Each row is a point on a tangle of strands that fork, close into loops and nearly touch. The rows are in no order.
In the rows, zero is written as 100.
Points whose rows are less than 43.2 apart are linked; no others are. Some points are linked to none.
Bego: [73, 132, 150, 54, 147, 82, 116, 41, 80, 112, 104]
vikat: [97, 59, 106, 107, 76, 88, 103, 150, 125, 73, 74]
leg: [103, 57, 101, 136, 111, 84, 80, 129, 104, 60, 103]
rega: [94, 131, 89, 119, 97, 111, 92, 103, 103, 115, 82]
Nazo: [112, 129, 58, 129, 103, 111, 80, 73, 92, 113, 105]
bugo: [85, 86, 117, 82, 67, 111, 134, 156, 146, 123, 61]
lan: [84, 167, 86, 119, 103, 129, 89, 96, 121, 146, 74]
rolel: [101, 95, 64, 147, 64, 109, 84, 144, 137, 98, 68]
rofa: [92, 96, 101, 139, 94, 104, 79, 147, 138, 106, 73]
soniv: [110, 74, 113, 79, 125, 84, 100, 71, 70, 82, 136]
Vaz: [101, 112, 103, 100, 114, 96, 98, 81, 83, 101, 102]
buv: [123, 59, 109, 62, 85, 92, 128, 89, 63, 74, 130]
ninen: [120, 113, 56, 121, 101, 108, 79, 67, 88, 107, 119]
Pirif: [85, 128, 100, 126, 89, 124, 97, 138, 142, 141, 69]
lovit: [92, 97, 144, 63, 130, 80, 118, 70, 70, 91, 109]
zonif: [69, 138, 152, 73, 157, 77, 99, 46, 89, 116, 100]
vub: [82, 114, 158, 57, 119, 92, 128, 98, 83, 104, 87]
pade: [118, 109, 65, 76, 108, 107, 88, 34, 85, 112, 156]
dem: [132, 54, 83, 78, 98, 96, 97, 81, 72, 76, 160]
vupo: [93, 148, 77, 125, 94, 122, 89, 101, 111, 127, 77]
bak: [77, 116, 156, 67, 114, 97, 124, 110, 97, 111, 82]
Sige: [79, 136, 127, 84, 102, 115, 115, 112, 109, 129, 76]
gar: [74, 139, 150, 45, 133, 93, 132, 54, 74, 113, 98]
zokis: [132, 81, 59, 94, 80, 107, 103, 79, 76, 92, 136]
lun: [97, 126, 96, 111, 107, 104, 93, 89, 92, 110, 94]
pigip: [123, 78, 75, 102, 91, 100, 100, 91, 79, 84, 123]
fev: [79, 121, 126, 133, 134, 100, 65, 121, 126, 124, 84]
Kov: [135, 84, 46, 99, 80, 115, 90, 76, 82, 94, 150]
raluf: [123, 69, 69, 123, 74, 97, 99, 117, 98, 71, 103]
gifi: [90, 133, 81, 145, 93, 122, 73, 133, 139, 136, 72]
mulu: [121, 75, 100, 48, 107, 95, 111, 54, 65, 94, 159]
moro: [94, 55, 105, 122, 88, 86, 92, 156, 135, 69, 76]
zonus: [130, 100, 39, 116, 94, 113, 75, 64, 87, 103, 144]
kiko: [81, 123, 117, 115, 99, 117, 98, 134, 135, 138, 71]
Figu: [121, 60, 102, 85, 120, 89, 94, 76, 71, 76, 145]
Faves: [108, 79, 60, 138, 61, 102, 91, 139, 125, 83, 77]
bup: [109, 62, 100, 89, 66, 90, 124, 125, 97, 68, 85]
vus: [104, 105, 102, 72, 124, 93, 105, 44, 73, 104, 130]
tel: [89, 97, 107, 81, 58, 114, 135, 151, 136, 110, 62]
lenod: [91, 38, 108, 141, 112, 77, 80, 145, 119, 47, 99]
nor: [115, 88, 88, 96, 84, 100, 113, 97, 79, 86, 107]
zuzu: [104, 107, 89, 99, 75, 105, 117, 107, 90, 95, 87]
Fozon: [71, 140, 146, 94, 147, 92, 85, 84, 106, 126, 87]
repim: [89, 43, 109, 134, 101, 82, 81, 157, 134, 57, 84]
fas: [102, 102, 87, 95, 55, 111, 124, 126, 106, 97, 74]
firi: [108, 119, 75, 82, 124, 95, 88, 22, 88, 117, 153]
rep: [114, 74, 103, 88, 81, 90, 124, 110, 81, 76, 100]
lutom: [96, 133, 67, 158, 90, 119, 66, 128, 135, 128, 73]
lusem: [101, 118, 94, 85, 134, 88, 90, 28, 85, 111, 135]
beme: [132, 57, 91, 69, 80, 98, 119, 87, 68, 76, 143]
godav: [104, 118, 64, 163, 108, 105, 56, 108, 114, 106, 91]
los: [95, 103, 77, 141, 73, 113, 85, 147, 142, 109, 67]
basi: [103, 118, 60, 167, 98, 112, 58, 121, 125, 109, 84]
labu: [110, 71, 86, 130, 93, 91, 90, 121, 101, 71, 100]
Zibi: [79, 129, 148, 47, 121, 95, 134, 77, 74, 106, 90]
dolo: [69, 146, 143, 84, 150, 88, 91, 61, 100, 126, 92]
Kesik: [100, 61, 104, 89, 64, 88, 121, 140, 112, 69, 74]
fegam: [105, 78, 140, 56, 114, 83, 127, 78, 59, 83, 118]
vegeg: [120, 66, 56, 128, 61, 101, 98, 127, 110, 71, 92]
Futo: [91, 110, 97, 87, 56, 119, 131, 133, 120, 109, 68]
rodut: [95, 88, 107, 132, 102, 97, 81, 138, 123, 89, 80]
kifab: [123, 89, 80, 62, 106, 101, 97, 48, 75, 100, 163]
Sefib: [106, 95, 109, 88, 119, 91, 100, 71, 74, 94, 118]
detum: [78, 148, 122, 95, 116, 113, 103, 100, 110, 135, 77]
doz: [116, 63, 126, 53, 103, 83, 129, 81, 58, 75, 130]
gigis: [74, 143, 131, 105, 133, 104, 88, 96, 110, 131, 84]
Gat: [81, 120, 142, 72, 98, 107, 128, 120, 105, 117, 76]

A piece is all that can be reached along the links. How many separate loops has the piece of each point below (a circle has one, a figure eight two, a Y none), and how many tips (points with one link)?
gifi => loops 0, tips 2
Fozon => loops 1, tips 0
mulu => loops 0, tips 3
nor => loops 0, tips 3

A tip is a point with one link. Name the tips that can be reached along the links from each point below, in the order of the rows.
los => Nazo, bugo, rodut
rega => lan, lovit, mulu
basi => kiko, godav

A fork is a point with three links, a tip a point with one. Leave the first point through the second and follow the links. Name the first fork or tip that comes.
Pirif; gifi => godav
moro; vikat => nor
lutom; gifi => kiko
pigip; zokis => Nazo
vegeg; Faves => rodut
kifab; pade => Sefib
zuzu; fas => bugo
lun; rega => lan

Name the points in between on the shortest way along the links from the first point to the second, in order.
rofa; labu => los, rolel, Faves, vegeg, raluf
mulu; lusem => kifab, pade, firi
lusem; buv => vus, Sefib, soniv, Figu, dem, beme
Zibi; Fozon => gar, Bego, zonif, dolo
basi; Pirif => lutom, gifi
